Points, in no order, along strands that fork and pass close to each other.
In the rows, zero is written as 128.
Two points are linked if the straight distance between their rows is under 189. Some points are linked to none.
<772>: [ 84 102 105  90 119 111 139 129 102 120  99 128 170 131 112 135 175 104
 137 108  77 135 175  85 124  96 152 132 151 144 100 120 132 197 124 104
 153 132 141 134 143 177 152  79 185  98 182 151 116  97  67 117  83 146]
<1203>: [106 121 113 116 195 179  91 115 115 164 155 124 112  79 192  69 158  87
 135 148 122 174 109 135 128  99 155  89  98 127 109 172 115 125 127 115
 109 129 157 153 103 130 121  52 126 185 168 147 105 158 108 118 119  83]
<174>: [145  86  84 107 149 132  43 121 121 151 162 107 131  54 113 175 161 126
  67 126 130  71 160 160 146 146 202 149 135 119 130  87 101 103 121 133
 118  91 145 148 143 134 123  75  77 149 187 133 117 108 139 110 139  87]
<1181>: [118 121  80 111 117  88  93 152 107 117 102 121  89  88 103 153 142 134
 125 121 157  89 194 141 105 182 121 145 123  82 102 102  93 182 152 171
 164  84 121 107 123 139 100  70 171  92 138 127 122 113 109  92  72 109]
<699>: [106 112 124 117 124 153  84 142 145 115  90 121 134 126 153 139 126 102
 180 142 129 160  97 185 115 102  79 125 113  93 160 137 146 127 139 119
 128 143 117 138 105 109 165  97 137  97 104 110  90 155 120 153 139  81]
<876>: [127 178  96 107 117 119 149 147 142 112 122 144 143 180  87 123 177 111
 156 122 178 114 110 164 154 135 100 121 135 162 190 111 118 116 111  93
 140 119 106 131 140 117  99 140 160  77 111 126 133 154 109 117 117 149]
<1111>: [183 144  99 147 180 178 156 107  92 127 121 134 157 112 185  38 112 156
  98 149 135 134  81 108 135 134 122  22 116 129 154 168 191  71 113 151
  80 195 133 177 114 158  82 202 100 134 147 137 142 127 123 123 183 186]
<489>: [173 167 145 173 154 115 220 143 164 136  97 121 144 143 155  60 135 189
 116 140 148 147 160 102 102 150  93  86 121 123 150 149 167 119 124 110
 130 201 102 124 145 156 114 190 129 144 121 132 133 114 151 117 160 197]
<1010>: [122 165  96  92 146 138 122 181 155 103  63 111 118 161 108 152 169 134
 161 127 154 136 157 132 129 112  87 151 136 109 162 148 102 163 142  83
 127 162 112 155 153 124 146  89 114  81 114 127 104 143 133 175  85 130]
<819>: [164 111 118 167 129 123  95 114 129  91 116 128 128 109 167 134 116 126
 132 174 108  90 101 122 181 142 153 149 137 148 123 115 146 108  92 134
  82 137 119 151  89  98 157 134 120 140 100 160 147 120 151 106 181 104]
<577>: [127  94 185 142 111 117 119 130 121 170 186 129 121 136 131 101 115 141
 102 164 110  96 135  82  93 149 128 120 127 144  89  89 121 149 209 174
 170 132 147 137  98  86  80 147 178 117 109 136 150 113 154 119 127 117]
<629>: [169 138  50 122  92 139 128 146 152 106 141 124 159 117 168 140 156 129
  92 145 159 129 111 191 142 140 130 116 124 131 176 136 160  88 113 126
 126 152 129 168 138 142 107 197  75 122 153  94 171 116 153  90 208 150]
<668>: [124 122 112 164 122 140 166 111 119 148 163 169 136 132 181 166  73 150
  54 118  90 105 117  84 150 141 178 121 127 155  88 144 163  92  93 148
  93 132 167 106  86 152 128 113  70 174 134 107 186  91 173  97 140 141]
<777>: [184 108  96 120 143 101  64 134 141 118  98 103 141 115 102 152 142 163
  98 179 111  57 174 155 129 195 137  98 101  89 134  95 135 176 181 148
 136 122 127 159 140  93 113 107 147 129 107  91  68  92 114 103 116 120]
<842>: [132 138 114 134 117 164 140 115  90 130 139 108 112  42 226 141  89  98
 152 101 119 209 137 144 124  99 172 158 130 109  80 126 126  99 176 124
 130  98 100 108 118 124 128 103 114 192 169 106 150 198 109 173  98 114]
<70>: [122 143 118 130 136 116 119 120 113 120 186  54 115 129 170 122 112  55
 138 149  96 152 106 157 148 125 135 125 121 130 145 115 117 127 125 151
 153  68 126 153 167  98 121 121 122 158 123 125 103 199  91 113 110 118]
<429>: [118 175  92  82 139 127 144 148 128  77  67 127 112 168  61 118 172 118
 185 108 164  96 156 133 139 133  78 134 137 147 165 138 109 152 109  78
 142 139  89 130 172 130 129 101 163  97  87 123 128 144 115 130 105 176]
<15>: [148  75 107  81 157 140  44 130 122 177 161 126 111 101  67 179 147 154
  62 118 152  87 134 126 135 138 176 142 147 102 129 129  91 100  90 139
 107 107 173 143 112 131 136 118  54 154 180 160 107  46 165 105 140  79]
<1104>: [103 141 184 150 135 103 178 145 146 135 181 105  97 134  93 167  79 154
  70 107 126 136 127 100 126 121 140 138 174 114 103 173  93 113  66 104
  85  88 133 109 179 125 167 158  82 208 143  94 146 108 182 106 110 140]
<808>: [ 76 127 150 138 141 115  87 104 128 100  83 161 141 125 142 144 113  96
 174 106  90 137 122 124 149  84 121 122 104 140 108 121 124 150 101 107
 124 112 149 121  75 144 184  62 151 112 131 170  84 134  81 105 105  96]
<251>: [118 144 139 122 144 117 163  96 147 120 144 139 123 101 120 141 105 134
  72  99 133 112 151 129 127 176 167 137 130 155 116 135 120 109  68 123
 121 119 141  89 152 164 158 110 115 182 125 124 131  75 169  58 151 157]
<741>: [138 126 181 150  97 104  83 167 138 105 118 121 126 157  94 139  76 129
 142 152 115  99 128 111 118 148 122 167 143 116  82 143 102 183 174 156
 130 111 125 123 132  76 146 127 210 139  96 114 127 136 184 140 134 104]
<552>: [ 96 101 144 113 101 139 134 127 112 164 202 143 119 152 108 176 121 107
  81 112 131 115  92  93 132 107 164 151 147 157 136 105 120  73  93 152
 128  93 163 115 114 138 142 152  48 108 163 127 180  95 143 120 132 115]
<644>: [141 143 168 158  95 129 117 162 171 134 150 109 103 135 143 168 114 144
 110 151 143 171 134 144 105 130 115 138 146  92 119 179 116 140 127 143
 131 127 123 120 141 111 147 156 133 176 135  85 142 157 173 115 147 102]
<134>: [106 115 110 127 123 110 154  84  90  52  81 111 112  39 123 138 108  86
 188 118 124 164 156 155  99 120  98 159 123 129 112 117 120 140 140 131
 150 129  87  88 142 140 129 131 215 139 107  81 131 130  95 114 107 136]
<190>: [135 133 111 107 179 137 132  78 124 129  90 148 144  95 117  96 162 130
 151 161 132 132 106 149 133  90 101  56 107 133 180 119 171 102 103 112
 112 180 116 142  90 144  95 135 117  99 132 117  87 116  97 130 123 138]
<36>: [157 131  73 129 151 152 162 129 130 110  82 103 126  48 221 101  85 119
 164 133 105 201 152 138 101 121 141 153 122  70  87 147 147 166 187 125
 113 131  97 118 138 106 158 100 151 188 153  98 115 202 115 184 108 125]
<764>: [107  94 167  98 126  96 142 118 108 127  99 157  83 166  48 151 124 131
 128  94 154 110 149  61 108 145 107 144 146 128  98 106  90 167 155 129
 158 109 150 112 131 139 130 126 164  80 124 146 120 107 133 137  78 126]
<1017>: [104  98 150 127 137 134 171  72 129 126 139 178 135 186  48 155 123 104
 112  68 139 125 108 100 132 132 163 167 123 199 153  97 118  79  40  88
 107  98 122 109 143 145 148 146  90  87 112 137 141  94 134 136 131 155]
<978>: [ 72 130 162 151  84 142 128 117 113 171 193 117 129 116 166 164 130  96
 104 108 103 149 115  96 128  76 172 168 132 184 112  81 123  82 147 142
 134  88 141 105 112 150 122 139  80 103 168 126 194 121 112 135 140 136]
<742>: [ 76 111 144  99 100  99 133 116 127 129 172 103 130 139  98 156 144  89
 127 117 124 133 145 182 124 133 149 120 115 136 147  77 131 154  88 136
 159  80 125 100 145 149 154 117 159 125 147 136 107  99  65  77 110 141]
<1279>: [102  87 168 125 108  80 100 154 115 104  95 139 116 198  48 143  98 124
 159 126 122  95 141  61  88 147 109 128 144 106  93 127 107 223 162 153
 147 119 130 135 141  87 156 154 192 100 111 139 102 113 147 149 107 121]
<917>: [152  87 107 124 154 159  87 130 117 136 144 165 143 111 153  88 155 157
  96 145 139 101 105  57 160 101 169 110 150 147  81 175 143  99  97 121
  72 197 176 157  94 133 109 145  73 154 157 149 163  55 174 141 179 117]
<743>: [148 152 132 116 123 131 146 145 117 142 116  85  88 146 105 114 146 127
 105 100 140  99 193  75  94 145  95 171 130 164 115 114  72 141 195 116
 174 121 143 116 162 144  99  51 130  99  78 155 142 140 143 152  67 155]
<928>: [106 112 145 136 128  92 162 132 111 159 155 140 162 178 159 149 108 167
  62 115  33 106 133  86 132 139 184  68 134 100  56 154 173 196 139 156
 135 116 156 149 132 148 150 146 135 178 148  92 135  83 127  73 104 163]
<27>: [104 137 181 112  84 167  95 167 157 146 152 109  98 152 103 174 148 131
 130 135 179 162  93 155 111 112  91 162 147 109 159 169  82 121 120 120
 145 119 118 113 129 108 146 143  92 145 109  95 131 143 166 132 177  80]
<144>: [164 164 127 145  71 135 169 187 155 157 134  93 129 174 182 109 114 138
 106 133 127 121 129 122 102 147 110 186 136 149 128  95 127 135 199 126
 162 141 113 132 133 122 130 133 163  86  66 146 179 139 163 135 150 138]
<1164>: [119 111 174 148 118 129  44 135 175 146 142  77 100  86 118 101 117 115
 163 122 140 127 149 167  68 114 107 160  98 118 116  99  66 151 162 164
 149 102 129 127 124 103 124  88 165  98  93 137  77 153 135 142 136  70]
<480>: [141 146 159 150 150 111 226 125 160 135 148 144 136 203 133  86 151 154
 113 117 173 142 135  91 119 172 113 112 117 172 141 141 147 124  96  69
 153 171 124 125 157 149 137 173 109 101  98 142 158 125 144 116 162 176]
<184>: [117 149 146 130 102 138 161 123 122 137 138  77  82 140 123 151 134 114
 103  72 127 129 185 126  99 106 117 198 143 159 137 104  87 116 138 122
 162  99 126  99 165 174 135  59 103  92  92 142 177 176 103 135  98 142]
<649>: [ 97 118 106  76 140  92 113 145 118 134 131 126 164 127 107 146 162 137
 101 102  89 127 166  93 138  93 170 104 155  99  88 129 139 190 118  99
 123 149 161 142 146 163 126 123 118 114 200 129  99  77 106 127  93 156]
<791>: [158 136 102 129 147 143 151  88 124 126 145 143 145 130 138 133 126 135
  68 144 113 117 102 159 126 157 124  66 123 155 165 131 175  80 119 148
 110 142 144 165 133 133 107 181  97 152 134  89 138 107 171  96 163 156]
<900>: [158 127 133 168 148 114 206  91 118 116  73 183 126 119 127  86  99 168
 147 126 144 112 126 123 108 145  60  86 111 114 136 129 180  98 151 129
 137 144  86  66  73 114  85 165 183 127  54  97 119 126 122 142 109 148]
<795>: [129  88 131 130 117 123 115  85 132 141 164 145 148 173 104 159 122 111
 109 129 121 101  98 102 148 117 151 148 118 175 146  94 141  97  67 130
 123 128 143 160 119 130 149 157  74  98 121 155 142  75 130 111 148 139]
<1062>: [148 153  81 126  96 150 115 130 140 113 143  95 144 119 144 175 156 104
 118 123 151 144  88 192 161 131 138 146 148 127 189 138 115  99  69 121
 123 117 100 136 142 119 141 154  79 134 154 113 158 139 144  98 177 125]
<413>: [158 181  96  95 171 186 161 159 125 112  68 123 166 112 159  96 160 116
 150 108 146 177 108 155 162 117 117 133 150  97 182 180 138 114 147  79
  78 185 105 148 133 145 113 154 100 102 139 131 125 190 154 201 176 169]
<203>: [106 145 135 126 100 165 109 152 107 103 108 117 116 126 189 166  98 120
 171 135 119 203  80 157 145  82 124 117 137  82 131 192 141 135 140 139
 117 102  98 104 102  98 189 125  90 178 157  78 135 198 110 187 129 114]
<1193>: [173 122 126 128 149 107 138 156 133 159 166 119 146 156 160 117 141 171
  65 149 113  69 165  38 154 173 168 131 135 149  63 133 111 164 139 106
 118 157 189 141 114 131 110  96 104 146 122 160 128  71 148 111 128 155]
<1232>: [137 134 136 165 129 109 233 101 115  92 111 161 152 166 128  85 120 125
 128  83 141 138 118 112 136 173 130 109 124 178 122 141 162 134  95  99
 116 140  89 102 160 152 135 189 160  95 108 129 168 161 124 130 177 192]
<690>: [105 103  99 107 114  96  79 158 117 132 153 119 107  78 127 172 152 129
  97 122 139 106 175 154 139 146 175 146 148  89 100 104 110 151 131 152
 136  92 142 101 130 128 104  96 127 132 198 107 129 126 133  93 104  97]
<647>: [171 168  99  99 155 170 126 147 116  98  71 136 168 128 126  79  91 109
 134 118 145 142  61 176 168 140 111  98 131 109 191 165 134  85 142 129
  78 166  95 171 132 131 107 192 128  97 120 139 119 202 164 168 202 146]
<461>: [135 101 106 113 148 144  37 149 122 186 157 138 126 171 128 124 187 136
 125 160 140  75 142 119 136 127 131 136 124 106 127 119  97 140 128 144
 132 102 170 170  95 104 112  69 115  99 151 203 126 139 101 136  95  50]
<1227>: [154 121 137 127 151 178 129 150 130 144  94 134 139 107 134  47 103 171
 151 187 123 164  81 172 110 112  93  76 130  74 159 185 176 108 177 149
  92 190 124 153 154 103 100 204 170 137 126 103 118 164 185 187 164 134]
<378>: [118 145 165 124 106 131 117 123 158  83 111 111 106 101  50 156 144 104
 167  97 180 132 146 168 114 124 102 195 131 183 141  89  78 110 124 103
 153 124  95 112 166 144 131 141 162 124  85 130 111 117 152 103 141 138]
<672>: [162 119 120 135 170 154 116 122 128 133 136 122 152 122 185  66 122 155
 111 151 130 140  92  78 140 106 125  86 130 137 119 172 194  98 110 134
  74 222 158 178 121 141 122 181  81 143 147 148 158  94 159 132 191 149]
<1058>: [174 120 123 182 116 110 129 122 147  88 102 150 152 149 164  95 120 153
 173 150 141 100  97 120 183 118 112 124 120 148 149  99 172  88  71 129
 100 170 110 130  85 120 133 168 122  93  84 172 137 110 133 119 179 126]
<353>: [158 117  92 109 137  89  82 156 126  76  60 106 147 108 111 140 123 120
 137 164  83  74 153 143 141 164 134 109 143  98 118 132 146 205 165 137
 123 119 112 148 156  92 129 113 168 138 129  94 101 132 123 122 106 136]
<326>: [133 111 151 139 128 102 124 146 127 148 154 128 160 143 146  98 132 144
 101 145  78  93 151  59 143 155 175 131 131 138  54 111 132 186 180 138
 144 157 159 159 114 109 115  98 169 122 124 174 112  98 145 126 140 134]
<102>: [150  94 131 110 170 127  95  95 131 154 147 121  84  97  70 160 147 150
 103 147 163 120 135  97 121 135 119 149 139 122 153  92  88  83  84 118
 109 134 147 144 142 134 117 113  65 121 156 162  83  73 146 121  84 103]
<1192>: [129 118 134 115  97  90 156 155 158 125 101 208 168 219  91  66 178 165
 159 107 184  82 127  96 144 142 138 134 105 153 136 116 144 155 106  91
 165 155 130 103 114 132 101 136 163  63  97 166 152  86 116 138 146 143]
<163>: [133 104 142 148 137 168 123 118 143 134 180  76 108  75 111 194 120 118
 109 135 138 183 123 152  74  86 104 150 158 121 142 101 121  85 160 110
 125 149 118 166 187 135 126 193  66 146 149  78 121 154 168 160 124 110]
<887>: [128 139 198 184 144 147 163 118 162 118 117 121  88 134  89 145  95 162
  91 124 128 152 138 114 106 124 119 150 137 107 104 213  94 121 106 132
  93 106 123  92 170 121 151 158 133 226 133  91 140 138 184 113 114 130]
<874>: [123 142 158 123 118 150 141 141 126 111 104 127 119 133  89  89  84  97
 141 105 115 126 141 116 111 160 104 148 128 133 101 156  77 169 191 131
 127 121 120 116 170 107 119 106 236 150  66 103 126 162 193 169 136 123]
<773>: [143 124  98 141 150 115 123 110 113 140 160 105 136 109 192  84 135  80
 154 159 104 140  87 157 171 135 161 101  91 129 137  99 146 131 103 140
 132  82 117 158 123 114 131 112 128 160 112 164 109 163  66  66 133 109]
<763>: [123 139 170 129 130 127 151 129 144 171 175 115 103 160  92  84 129 115
 112 121 148 105 142  77 107 157 113 137 125 171 120  99  93 123 183 113
 165 124 142 131 134 105  88 106 156 118  99 156 126 150 158 145 125 125]
<1139>: [ 94  87 155 137  98  78 157 110 120 132 169 162 164 176 136 157 108 151
  95 108  89 107 125  97 150 147 209  88 122 131  84 123 188 189  83 149
 145 113 144 114 144 150 165 145 120 141 146 123 135  74  96  94 147 166]
<586>: [150 152 133 153 116 138 181 119 129 147 179 105 127 131 161  84 128  91
 144 138 165 157 113 162 117 132  90 121 104 155 178  87 111  64 149 122
 159 108 109 128 118 120  86 142 143 111  88 164 133 184  99 117 150 125]
<181>: [154  96 129  92 110  86 106 151 141 147 126 199 151 219  44 121 175 188
 129  98 163  59 157  76 148 176 161 144 105 141 113  97 119 171 123 110
 168 127 144 124 121 129 122 144 158  90 128 186 121  48  98 106 146 160]
<837>: [167 174  85 147  95 141 186 166 144 140 128  92 144 150 180  83 123 130
 156 135 166 147 120 163 127 147  74 144 124 122 171  92 122  87 162 100
 141 143  95 139 131 110 115 157 148  76  73 153 155 179 127 152 159 142]
<715>: [ 85 133  83 140  99 100 127 140  91 141  94 141 121 118 169 147  92 128
 180 129  70 145 146  82 176  93 171 113 133 129  75 121 149 194 134 140
 106 106 127 141 111 129 180  68 110 130 167 152 124 143  60 122  41 108]
<1133>: [153 137 112 160 123 155 144 134 141 114  87 133 118  85 219 136  85 162
 171 141 111 187 114 160 115 112 128 134 139  54  86 181 171 128 174 146
 108 137  93 103  90  86 174 147 139 188 142  92 148 171 133 187 110 116]
<495>: [154 151 106 155 134  92 152 134 151 104  93 152 155 159 119 102 152 148
 169 144 180  86 131 154 161 120  68 128 104 157 185  91 131  87  80  99
 122 144  86 118  96 125 116 149 122  70  56 157 126 116 119 104 146 135]
<1140>: [124 151 114 126 124 134  95 124 135  45  92  76 132  65  97 162 120  74
 170 125 141 167 124 189 140 118 116 187 143 164 142 121  92 114 110 101
 113 116  82 145 194 131 142 144 159 154 133 113 105 158 138 122 160 128]
<360>: [ 87 148 141 136 108 130 117 143 132  80  90 107 122 139 135 196  97  99
 189 135 117 185  90 162 123 101  90 143 140 107 146 139 122 132 111 130
 131 113 106 105 126 113 177 134 118 131 127  96 118 164  93 170 121 110]
<424>: [136 113 136 181 119 140  92  93  86 116 137 149 104  60 167 162  81 127
 136 147 115 156 107 112 148 103 151 160 132 137 104 116 142  71 125 148
  85 127 106 126  89 101 157 123 109 174 136 128 148 121 157 129 146  95]
<444>: [153 142 101 162 134 131 169  89 110 105 122 111 109  73  87  77 121 131
 189 123 141 157 163 114  62 146  66 146 130  77 120 130  90 126 197 135
 140 138 130  90 140  92  87 118 149 139  87 100 103 157  79 232  56 105]
<12>: [123 123  97 128 122 124 196  79 122  79 122 162 174 175  67 112 138 101
 142  75 155 108 112 122 167 152 152 128 124 193 161 116 135 109  46  96
 100 116  93 108 164 151 145 154 114  62 118 140 183 129 118 146 146 203]
<474>: [158 119 131 122 140 103 160  87 124 136 138 148 135 154  92 122 126 161
  75 163 114  93 124 128 118 147 109  76 126 136 159 108 181 132 133 149
 152 138 119 142 131 126  88 180 133 127 117  94 110  77 142  94 110 165]
<216>: [ 80 106 102 116 115  99 109 130  94 129 125 158 161 100 147 114 153 100
 155 138  53 121 162 101 160 100 194 123 120 124  69 123 128 211 126 140
 141  99 142 136  94 133 121  50 187 135 168 177 123 125  39 104  68 119]
<117>: [ 83 138 124 109 172 144  92  88 121 142 105 132 122  97 186 118 124  76
 146 115  90 175 115 143 148  92 145 117  87 128 129 148 109 144 103 121
 126 100 161 138 102 136 165  23 105 171 149 150  77 154  88 112  96  89]
<1026>: [147 126 121 123 112 137 137 168 153 178 165 182 154 218 125  71 184 172
 128 149 191  86 136  99 130 143 114 116 106 146 156 123 118 125 117 104
 155 175 167 140  83 124  92 130 122  77 133 176 166  75 132 128 150 133]
<136>: [ 94 115 166 123 148 115 182  59 107 100  99 163 117 141  50 146  89 111
 120  84 116  91 114 135 130 139 120 121 139 138 157 120 155  91  39 132
  87  98 101  75 140 142 167 143 103 113  98 109 124 119 131 128 100 153]
<909>: [120 166 174 158 101 142 177 137 137  88 124 120 139 102 165 119 114 115
 175 130 138 220  83 128 148 104 128 128 146 102 123 183 143 106 116 126
 100 143  98 108 152 141 156 223 149 165 160 122 141 187 114 150 175 159]
<997>: [ 86 126 150 119 115 105  76 111 144 127 133  88 100 120  86 185 145 106
 142 112 116 140 156 169 116 110 117 161 118 103 145  95  81 137  64 154
 149  72 128 120 151 153 173  92 115 112 152 173  91 108  93  98 102 100]
<188>: [125 120 101  64 143  99 137 145 136 110 113 124 184 105 137 147 141 117
  82 107  77 121 137 102 134 126 173  98 153 134  81 146 169 187 150 112
 126 164 156 143 151 158 109 144 152 157 168  77 110  96 129 102 153 180]
<1032>: [108 112  98  92 164 149  68  96 115 104  80 131 151 126 155 124 142  81
 169 151 117 124  76 194 160  93 107  75 107 126 168 127 170 111 102 134
 105 136 113 158  82 115 135 118 117 113 111 141  97 148  96 129 149 100]
<1324>: [ 99 106 126  90  98 151  97 171 139 135 196 137 145 133 158 111 193 127
 119 131 174 169  94 146 135  76 155  98 126 114 133 188 128 120  70 121
 128 150 167 148 117 157 126 177 102 159 182 110 177  89 122  88 201 104]
<835>: [136 111  77  99 120 132  97 127 121 154 172 120 181 152 162 118 177  96
 107 142  91 103 118 158 168 128 171 115 109 148 143 101 150 114 108 133
 147 111 149 161 105 142 107  94 137 133 146 163 130 115  75  83 149 136]
<471>: [123 113 109  98  98 109  99 131 153 156 156 119 144 178 121 152 168 131
 101 115 126  77 160 159 132 154 149 140 115 134 140  82 136 149 125 133
 186 119 152 133 102 153 134 101 136 101 118 175 114  98  83  78 138 131]
<90>: [102 132 173 138  90 123 147 106 127 111 142  92  74 118  59 143 136 127
 146  85 166 126 191 156  76 128  92 199 114 185 136  86  68 107 150 131
 181  90  93  74 170 164 117 121 162 110  68 113 152 149 116 103 109 144]
<97>: [117 129 139 129  98 136 133 179 130 127  93 146 158 175 188 121  81 140
 139 152  84 143  92 115 126 104 111 119 142  98 109 163 168 169 182 148
 132 159 133 136 115 100 157 123 152 113 112 104 140 141 162 167 147 104]
<368>: [ 90 123 126 136 154 120  83  97 120 115  60 169 128 122 145 143 107 125
 198 128  80 122  94 125 175  76 127  86 121 133 139 142 179 141  89 131
  86 148 122 144  76 143 171  98 100 116 131 146  88 132  88 133  94 115]
<786>: [191 173 122 122 138 180 154 143 127 115  54 168 152 121 129  78  96 171
 137 141 144 136  87 181 126 141  78 107 129  92 196 161 171  70 168 132
  80 174  79 135 136 119  87 211 164 114 106 117 129 157 191 178 171 161]
<966>: [140 120  97 126 137 141  85 167 141 170 150 139 139 158 148  62 199 154
 138 192 168  84 132 123 132 121  97 107 121 119 161 123 122 125 102 120
 129 158 151 153  91 113 100  90 151  98 129 186 133 109 105 121 128  83]
<274>: [169 134 125 133 132  97  94 160 160  96  65 112 134 138 132 114 121 160
 140 178  75  84 114 155 139 129 117  91 137  81 141 177 195 187 136 163
  95 149 116 149 129  93 140 164 166 147 131  94 109 137 149 124 140 146]
<1185>: [135 133 137 172 101 180 106 102  89 118 144 130 121  67 225 157  63 100
 182 138 116 194  93 141 141 105 151 157 113 150  95 101 148  65 172 158
 122  99  87 116  87 108 150 150 132 167 127 114 158 164  91 171 137  92]
<369>: [ 91 121 122 103 114 132 123 137 131 135 199 150 167 119 142 138 168  76
 104 106 113 154  87 129 145  92 195  96 139 151 117 158 123 112  89 109
 114 114 177 143 130 156 119 160 102 154 203 127 149 108 124 115 185 139]
<219>: [191 173 139 149 179 165 180 126 119 144 101 118 145 134 145  45 131 165
 109 156 165 126 117 102 144 153  71  53 119 135 181 164 141  73 118 111
 105 193 121 134 123 148  79 193  90 128 118 140 110 135 143 141 184 198]
<822>: [117 110 115 148 136 136  62 133 109 170 152 140 115 126 153 145 152 139
 112 146  98  92 143 129 153 111 167 164 114 125 119 109  97 122 111 148
 122  68 165 138  83 141 144  44  96 112 152 207 150 121  91  94  95  62]
<838>: [128 126 130 133 167 101 142  97 134 134  78 170 105 108 116 111 119 161
 149 134 152 124 144 116 110 131  69  91 108 105 131 128 146 113 121 126
 127 157 127  90  72 131  95 121 144  96  98 117  90 110 116 144  93 104]
<1228>: [111 132 140 119 154 131 102 107 132 153 161 108 119 111  84 152 171  91
 120 120 136 147 129 159 114  99 128 146 131 130 178 117  87  86  58 106
 125 103 122 136 147 142 131  94  73 132 140 169 114 112 127  96  99  96]
<1299>: [130 139 167 170  94 125  93 142 147 116 169  56 109 102 162 124  92  90
 148 157 103 145 124 157 100 115 128 159 111 139 124  99  90 136 168 155
 158  89 114 130 153  94 138 122 148 139 107 125 127 182 110 137 140 102]
<1311>: [ 94 128 112  82 134 112 171 141 101 142 128 150 145 119 177 127  96 115
  95 113  62 131 112 112 143 135 188  83 123 124  70 165 182 182 145 155
 134 112 155 128 125 149 130 107 141 183 152  78 131 129 107  91  94 164]
<965>: [120 129 125 103 160 138 138 105 120 124 132  99 130  95  99 168 139 116
 115 144 123 177 138 125  92  87  93 109 145 119 148 121 127 122 169  98
 113 175 134 166 177 135 115 159  79 116 161  69  83 139 144 182  99 130]
<976>: [100 107 176 134 124  98 165 125 126 129 146 137  97 166  87 142  94 141
 117 110 121 122 110  88 134 117 134 118 157 119 128 145 151 129  55 125
  94 114 128  87 160 117 167 153  79 140 137 113 139 134 140 135  92 156]
<587>: [ 87 119 112  89 140 114 111 143 126 132 130 120 131 115 134 151 165 127
 145 129 120 172 133 138 121  64 134  93 152  83 134 150 142 165 139 103
 127 162 145 161 133 143 138 144  79 104 198 103  99 122 110 155  82 123]
<1300>: [151 115 133 155 169 166 100 121 161 137 100 142 119  66 132  78 101 164
 134 173 125 141 111 150  90 133 101 110 119  65 134 172 153 112 175 149
  92 181 125 133 110  92 120 151 175 167 121  73 103 135 180 171 130  96]
<387>: [148 160 101  70 131 110 121 149 137 155 129 162 130 187  68 131 192 172
 108  98 158  59 174 109 142 191 144 137 106 151 114 101  90 147 132  94
 171 113 147 121 126 152 112  73 158 117 115 172 117  78 107  92 116 150]
<477>: [146 156 126 122 150 162 141 122 138 127 126 158 117 101 113 105 156 130
 135 133 190 151 111 154 123 134  91 141 133 131 169 147 113  68 137  90
 117 176 117 122 105 112  76 124 116 127 130 115 116 132 171 160 152 111]
<176>: [154 129 106 169 137 120 207  97  98 106  80 145 130 116 113  80  90 131
 192 114 111 132 131 106  84 135  57 110 135  90 100 131 155 121 177 140
 127 126  93  73 103  90 121 144 181 127  38 109 125 161  79 197  65 123]
<1149>: [110 115 101  96 102 118 122 155  93 115  79 139  56 153  68 175 125 134
 129 101 161  94 169  96 123 155  99 172 144 104 104 124  63 167 144 142
 145  79 141  94 147 156 137  63 137  97 154 137 159 142 137 137  64 128]
<582>: [ 89 115 115 156 126 128  98 130  74 194 135 145  88 122 172 150  88 157
 148 129  96 118 132  81 148 118 168 126 113 121  67  97 118 159 125 184
 122  87 162 149  94 152 165  47  75 120 171 185 124 121  94 100  55  78]
<1259>: [101 150 179 132  85 115  70 134 145 137 143  86  64 108  97 131 123 132
 126  97 175 120 165 176  88 134 100 170 116 122 133 102  53 131 158 167
 179  62 118  71 147 123  91  83 130 113  97 118 130 170 106 111 120  95]
<107>: [124 133 143 162 132 115 172  76 106 143 167 113  79 108 123 131 106 112
 132 117 137 136 121 133 104 130  87 139 107 153 138  75 116  65 128 133
 141 105 122  91 116 126 103 114 112 125  95 135 131 158 103 135  86 105]
<984>: [163  82 123 116 145  94  84 111 116 140 144 136 126 141  66 173 119 168
  82 164 103  76 154 139 100 167 133  92 121  93 127  87 154 153 182 177
 152 124 121 155 130  92  77 166 152 116 140 103  90  68 132  92  97 125]
<990>: [144 157  93  86 152 160 153 178 149 131  67 118 133 152 139 130 162 144
 149 133 145 148 129 156 123 115  84 107 143  83 176 176 159 139 161  93
 105 182 126 146 132 122 114 111  91 115 127  76 116 168 149 212 124 144]
<202>: [140 150 163 152 147 170 127 125 158 129 113 130 125  87 117  98  86 132
 127 143 108 169 133 139  70 127  94 156 112 117 106 160  89 132 188 134
 121 154 128 143 151 115 123 122 190 166  96  96  87 154 197 170 136 110]
<86>: [114 139 139 101  91 161  76 154 136 120 132 100 120 133  85 223 149 100
 102 105 155 145  97 202 118 120 130 175 142 147 175 134  91  97 117 135
 157  90 113 133 154 142 140 141  60 129 139  86 135 122 159 109 162  97]
<804>: [155 128 131 166 138 125 164  65 119 131 148 126  77 107  99 109  95 126
 120 117 140 119 144 134  76 150  76 137 116 121 128 112 104  93 197 147
 158 114 129  85 128  82  77 123 128 137  75  99 127 162 136 193  63 108]
<537>: [132 136 131 146  75 141 119 157 132 145 162  94 129 156 185 156 120 122
 118 126 129 129 127 116 110 102 129 191 144 183 115  86 131 108 179 135
 155 130 136 134 104 137 111 123 111  76 119 136 190 144 136 143 153 126]
<709>: [131 138 141 151 129  94 165 145 149 131 158 135 132 147 148 125 125 140
  92 119 132  97 154  71 159 174 174 150 140 168  88 150 113 141  90  85
 117 135 166 116 141 147 157 120 125 160 122 155 149  86 150  90 152 156]
<220>: [ 49 102 209 153  82  91 136 152 105 134 177 154 125 150 134 158 100 175
 113 103 106 128 148  65 139 146 197 114 130 111  39 118 133 198  92 163
 160  69 129  77 133 140 175 143 140 122 177 108 148  77  86  96 114 142]
<6>: [108 140 158 107 129 126 125  89 131 141 173 119 146  70 117 137 127  71
  84  90 117 151 125 150 143 142 191 130 130 182 113 127 114 100 101 131
 128  89 155 121 142 152 116 126 145 183 164 132 122 110 143  83 187 143]

Follow the links from the first point to the second, and from the first to the third. Name the last point that the two ways share.
<552> / <1203> / <203>: <1032>
<887> / <672> / <368>: <1017>
<1111> / <586> / <86>: <1017>
<70> / <715> / <764>: <471>
<15> / <220> / <577>: <471>
<117> / <219> / <990>: <1032>
<6> / <1140> / <835>: <90>

A fork is a point with three links. Follow the links from the first point to the second and name the forks in between, in order.
<1279> / <966>: <471>
<577> / <174>: <90> > <471>
<842> / <552>: <1032>
<777> / <672>: <1017>
<368> / <219>: <1032> > <1017>
<644> / <424>: <1017> > <1032>
<764> / <251>: <471> > <90>
